Points, in no order, along strands that fork and pass close to each other.
(in the rows, 100 means zero)
Two points are linked if the straight distance between their rows is under 87.8. Some points are linked to none.
zofu: 94 57 84 87 100 95 82 116 111 62 97 52 64 112 113 126 116 151 117 53 126 111 107 106 134 68 137 109 90 114
Loka: 97 136 141 103 119 100 141 118 66 118 89 151 114 120 121 92 116 91 69 129 70 70 133 102 92 129 96 113 111 86
Kotuz: 70 130 133 106 124 101 142 90 52 73 65 127 105 79 76 121 143 135 91 106 113 108 91 86 133 79 79 115 125 77
Pulev: 97 107 117 94 128 99 117 116 71 92 102 107 108 109 91 119 122 115 98 104 114 99 102 110 124 98 98 95 83 82
tigi: 98 44 81 107 64 101 94 118 132 54 106 48 56 110 117 115 101 140 123 52 108 114 105 98 103 62 154 91 101 111
gosod: 88 74 92 84 126 93 88 122 102 67 92 74 79 123 113 138 135 162 106 68 136 105 117 109 153 74 121 120 90 108
fel: 124 82 85 87 110 106 87 115 110 128 119 119 109 111 101 78 87 80 104 110 102 102 109 114 72 119 111 89 71 130
ferur: 115 85 125 84 123 71 97 98 99 108 101 113 129 96 84 73 61 46 136 133 128 87 100 109 71 79 121 105 123 127
Mer: 125 87 83 76 104 89 70 90 120 136 144 93 120 79 79 90 55 55 117 93 125 120 86 123 67 112 98 93 73 108
rura: 89 116 141 113 83 106 169 117 83 100 84 124 76 118 139 87 130 128 71 122 67 83 144 93 108 132 115 111 99 64
lilo: 94 121 125 83 161 81 102 130 81 93 98 110 117 150 126 144 120 139 81 97 129 82 140 114 125 79 128 97 100 86
Meva: 67 137 65 102 80 95 57 50 122 117 83 100 129 68 74 124 74 90 98 70 64 101 69 80 51 117 77 108 117 114
vodam: 85 86 94 98 115 118 107 123 85 74 73 106 87 120 109 126 154 167 92 80 110 95 113 96 129 95 121 118 89 120
logaz: 119 93 69 90 83 101 63 82 98 107 139 52 85 62 81 112 82 79 97 69 134 143 64 115 122 108 69 90 65 71
Rika: 74 127 54 110 98 68 34 43 117 92 63 100 134 80 52 145 78 79 111 68 52 97 55 67 51 99 76 98 132 124
vapa: 110 78 65 99 83 129 73 111 97 96 121 80 68 96 108 123 133 129 85 64 103 122 85 112 130 121 100 112 63 103
rul: 136 103 137 105 116 84 95 114 84 136 117 122 142 132 107 64 59 26 93 159 78 68 114 113 88 115 78 122 119 101
Dop: 123 38 92 108 67 106 99 130 132 79 141 49 58 124 105 99 105 114 116 83 98 116 106 114 119 80 118 80 69 78
Fakaz: 81 131 138 115 101 106 163 110 80 107 73 147 95 114 125 85 130 115 71 132 60 75 135 83 96 126 96 117 112 85
renof: 105 89 67 120 68 134 82 101 102 86 104 82 60 84 117 107 134 138 84 71 81 123 82 93 124 113 91 111 80 100
zutu: 62 138 77 117 52 96 101 57 123 77 64 73 97 64 103 109 70 96 113 78 77 106 71 60 80 84 97 91 151 101
karol: 104 125 158 75 121 91 142 123 63 106 106 101 87 137 138 111 95 107 77 103 115 80 141 124 116 107 137 89 102 54
dila: 119 58 75 84 92 120 73 127 108 98 132 68 71 122 110 129 129 135 94 64 112 117 101 123 140 110 111 104 49 93
debi: 93 84 107 88 127 87 110 108 95 92 78 116 114 104 94 90 101 102 124 108 125 86 116 98 77 78 138 93 114 139
Nenib: 96 119 84 79 83 121 49 72 142 159 112 121 148 89 89 68 45 46 92 125 84 90 92 113 51 143 74 126 93 129
nitup: 98 75 77 101 77 64 87 83 126 96 133 55 104 76 74 123 56 70 139 53 107 118 70 91 55 72 116 91 102 104
feze: 134 94 86 94 105 110 75 114 118 145 127 127 114 112 104 67 79 59 88 129 89 98 107 117 76 134 84 98 72 121
luvid: 94 115 71 92 73 95 61 62 93 90 114 37 80 44 78 114 70 77 91 71 130 139 46 100 127 104 50 93 91 60
Tafu: 137 84 124 98 114 74 92 106 98 123 114 112 136 113 96 62 54 29 119 154 109 83 99 113 82 93 96 111 117 117
divik: 83 136 88 95 103 108 73 62 71 96 86 86 101 43 71 116 101 106 79 92 131 128 50 96 142 113 37 105 111 71
legok: 111 117 116 90 133 98 102 105 76 115 118 116 118 97 84 106 103 81 98 121 108 100 93 118 114 111 75 86 87 74
nukop: 106 125 94 93 106 131 71 91 116 147 84 145 140 103 103 55 79 64 73 154 72 74 108 105 79 148 63 119 103 130
retuk: 125 46 86 111 56 91 104 121 151 83 141 56 66 111 107 86 76 83 133 83 113 117 98 104 87 69 129 71 93 104
pur: 112 104 81 102 74 119 78 90 122 122 139 73 93 92 88 74 77 68 93 111 100 113 86 108 115 109 47 80 68 70
Laz: 76 79 126 123 98 89 155 104 96 64 66 106 82 116 101 89 135 121 120 112 96 79 121 71 109 57 126 92 126 108
feno: 136 69 112 79 109 75 96 121 109 114 149 79 103 119 84 78 59 41 129 118 126 102 95 121 104 81 98 75 76 87
Pozug: 61 146 62 96 59 130 62 58 126 120 80 101 119 72 94 102 74 98 82 81 63 98 77 84 64 129 81 102 111 117
muk: 95 92 59 116 68 53 65 74 137 89 114 65 113 84 73 140 59 58 136 57 63 111 66 66 49 69 98 83 121 113
liv: 124 56 96 95 79 77 104 109 134 101 143 62 90 99 90 75 57 55 142 99 130 112 89 107 84 70 116 79 90 102
kotem: 73 87 113 130 77 82 150 69 103 45 55 84 77 73 95 91 112 113 137 86 113 101 83 58 104 34 131 89 162 114
ses: 108 128 162 84 103 99 159 114 62 98 107 95 72 110 135 99 99 101 80 116 112 97 126 122 129 113 125 91 97 32
Rakov: 118 127 129 89 116 98 113 114 83 131 146 105 107 109 101 102 82 62 86 125 95 101 97 127 116 128 71 86 69 45
Gov: 73 136 133 108 108 108 151 96 65 82 79 116 94 83 93 118 143 136 81 104 95 110 95 90 140 102 74 123 102 60
zap: 90 109 133 109 80 113 159 112 90 92 97 99 70 107 127 103 137 142 78 110 74 101 124 102 122 123 110 113 79 50
mider: 70 81 117 120 95 86 147 83 98 52 49 103 85 93 97 88 123 124 132 95 113 88 110 64 94 41 147 90 148 134
ror: 134 108 151 104 121 77 114 125 59 133 114 133 141 146 118 77 73 43 84 142 77 55 129 115 80 110 104 123 132 103
Vefum: 89 131 87 80 95 136 57 69 123 146 93 128 141 81 87 60 61 60 83 136 88 86 93 113 76 145 59 115 99 118
Tikan: 91 146 100 99 141 119 83 83 65 110 78 148 136 65 66 114 122 111 79 122 118 116 77 109 115 126 60 108 117 90
div: 94 142 90 96 123 120 68 76 73 116 95 117 124 56 69 114 108 102 81 111 123 122 68 112 127 130 41 104 102 78
turug: 107 91 72 88 110 108 85 99 103 119 105 113 114 89 94 102 102 111 105 83 114 108 98 112 69 117 120 99 79 135
bezut: 99 81 109 71 130 73 96 101 101 100 97 107 128 100 82 95 72 82 138 104 140 88 109 111 69 74 140 94 111 135
rele: 114 84 113 84 147 77 93 142 97 104 98 115 110 168 124 101 103 103 101 108 109 63 162 107 87 85 137 84 101 131
fol: 122 92 75 80 108 100 67 90 101 123 138 86 112 71 77 109 77 77 107 82 134 129 80 127 95 114 89 88 67 94
kom: 86 82 117 135 87 106 153 112 105 79 74 118 80 119 116 84 146 130 101 117 69 80 127 77 102 87 118 100 112 110
Nudot: 91 79 90 136 77 124 125 110 109 72 70 108 70 108 119 91 147 152 100 93 69 94 108 77 100 92 121 100 107 122
Beruf: 68 141 99 105 111 109 103 49 89 92 40 137 119 51 72 88 103 123 97 105 104 103 79 77 88 99 78 112 147 116
bemi: 104 55 101 110 76 104 114 116 105 67 125 49 60 112 101 112 117 125 116 79 103 113 95 107 140 76 105 91 76 64
badup: 80 130 82 94 83 101 77 64 74 76 90 58 74 43 82 122 100 101 79 81 127 130 38 86 158 103 34 108 105 57
Kelib: 95 97 45 112 91 53 36 64 119 87 94 74 115 83 60 155 76 69 122 55 65 114 53 68 47 79 93 88 112 124
Rik: 97 113 106 117 113 114 118 105 94 118 54 169 117 112 115 63 127 105 79 141 59 70 122 79 75 126 97 119 121 144
duve: 85 113 94 135 88 125 121 94 123 108 50 151 106 104 128 55 123 118 89 128 57 78 115 67 72 113 106 111 130 157
lizos: 108 92 96 84 141 100 95 138 86 112 80 146 120 150 121 98 122 120 90 111 99 66 145 106 75 112 135 93 95 147
pov: 116 95 78 84 84 97 61 87 147 155 143 104 135 88 84 77 47 45 105 106 94 110 96 113 44 128 91 112 75 125
daso: 96 92 72 125 57 135 90 100 103 62 79 83 46 84 127 114 145 156 85 65 70 119 78 75 128 109 105 120 106 106
bege: 86 73 110 121 77 96 132 96 94 50 97 59 60 91 94 108 125 130 120 84 103 106 85 85 143 60 102 99 108 65
tobif: 100 122 148 77 145 74 119 128 79 97 109 88 96 154 134 134 98 121 87 94 122 79 149 122 121 82 135 90 99 63
mufav: 94 104 98 100 117 118 112 111 76 90 77 126 101 105 98 113 147 143 87 97 105 97 103 98 116 107 102 108 88 112
sidu: 84 126 144 101 97 100 161 104 74 89 102 93 82 94 107 106 121 120 89 111 95 109 109 106 138 107 94 105 88 36
morep: 106 91 69 108 50 92 79 83 150 111 140 58 92 79 97 96 55 65 116 69 95 127 81 94 66 90 97 87 93 99
vivu: 82 84 106 139 67 93 143 81 101 36 70 64 57 79 100 98 123 123 129 86 103 107 79 65 133 39 112 87 148 81
Nudi: 105 84 104 86 136 95 100 136 97 93 99 99 101 151 118 121 120 136 98 93 114 85 142 113 115 89 126 91 75 109
lotu: 102 98 87 99 126 116 104 114 93 119 64 161 120 111 114 81 125 120 89 117 84 80 124 94 56 124 133 108 104 164
vuvov: 103 70 81 141 52 129 108 112 128 61 92 83 53 98 128 103 127 148 105 75 69 110 99 84 106 88 131 91 109 111
Gipes: 130 106 97 97 117 110 78 111 103 145 100 151 132 116 111 62 83 59 80 146 77 80 116 111 69 142 85 115 98 137
zeza: 111 85 78 69 132 101 71 116 102 110 113 100 119 109 95 119 94 114 111 81 145 104 109 124 89 99 128 89 72 126
Nolo: 115 132 164 97 127 88 133 115 50 132 108 142 127 131 125 86 84 57 71 135 77 58 126 117 83 121 106 120 141 86
Vurus: 111 86 80 115 69 108 96 92 135 107 129 75 81 88 100 67 77 75 113 105 99 113 88 96 99 94 78 82 89 92
tarir: 74 139 119 107 129 107 113 75 63 86 57 143 116 65 68 98 124 121 92 122 110 105 82 86 119 94 63 108 137 91
vime: 113 117 108 95 89 103 94 104 111 135 156 83 102 105 91 82 76 52 88 130 91 108 96 119 127 125 38 83 56 41
sikas: 120 67 76 74 124 96 60 130 116 98 126 68 95 133 110 129 99 129 106 68 143 114 122 127 127 87 124 91 55 110

A fork is a point with three links. Follow the links from the first point to the second and name the forks in between, in order.
Rik; tarir => sidu
lilo; luvid => sidu, tarir
nukop; Gov => tarir
badup; zap => tarir, sidu

A fork is a point with three links, a tip a point with one. Leave the first point through the second and follow the links. Name the first fork or tip that comes.
ror; rul => debi
duve; Rik => sidu
Mer; fol => tarir
Pulev; legok => Pozug
Meva; Rika => tigi
daso; vuvov => feno
sidu; ses => duve
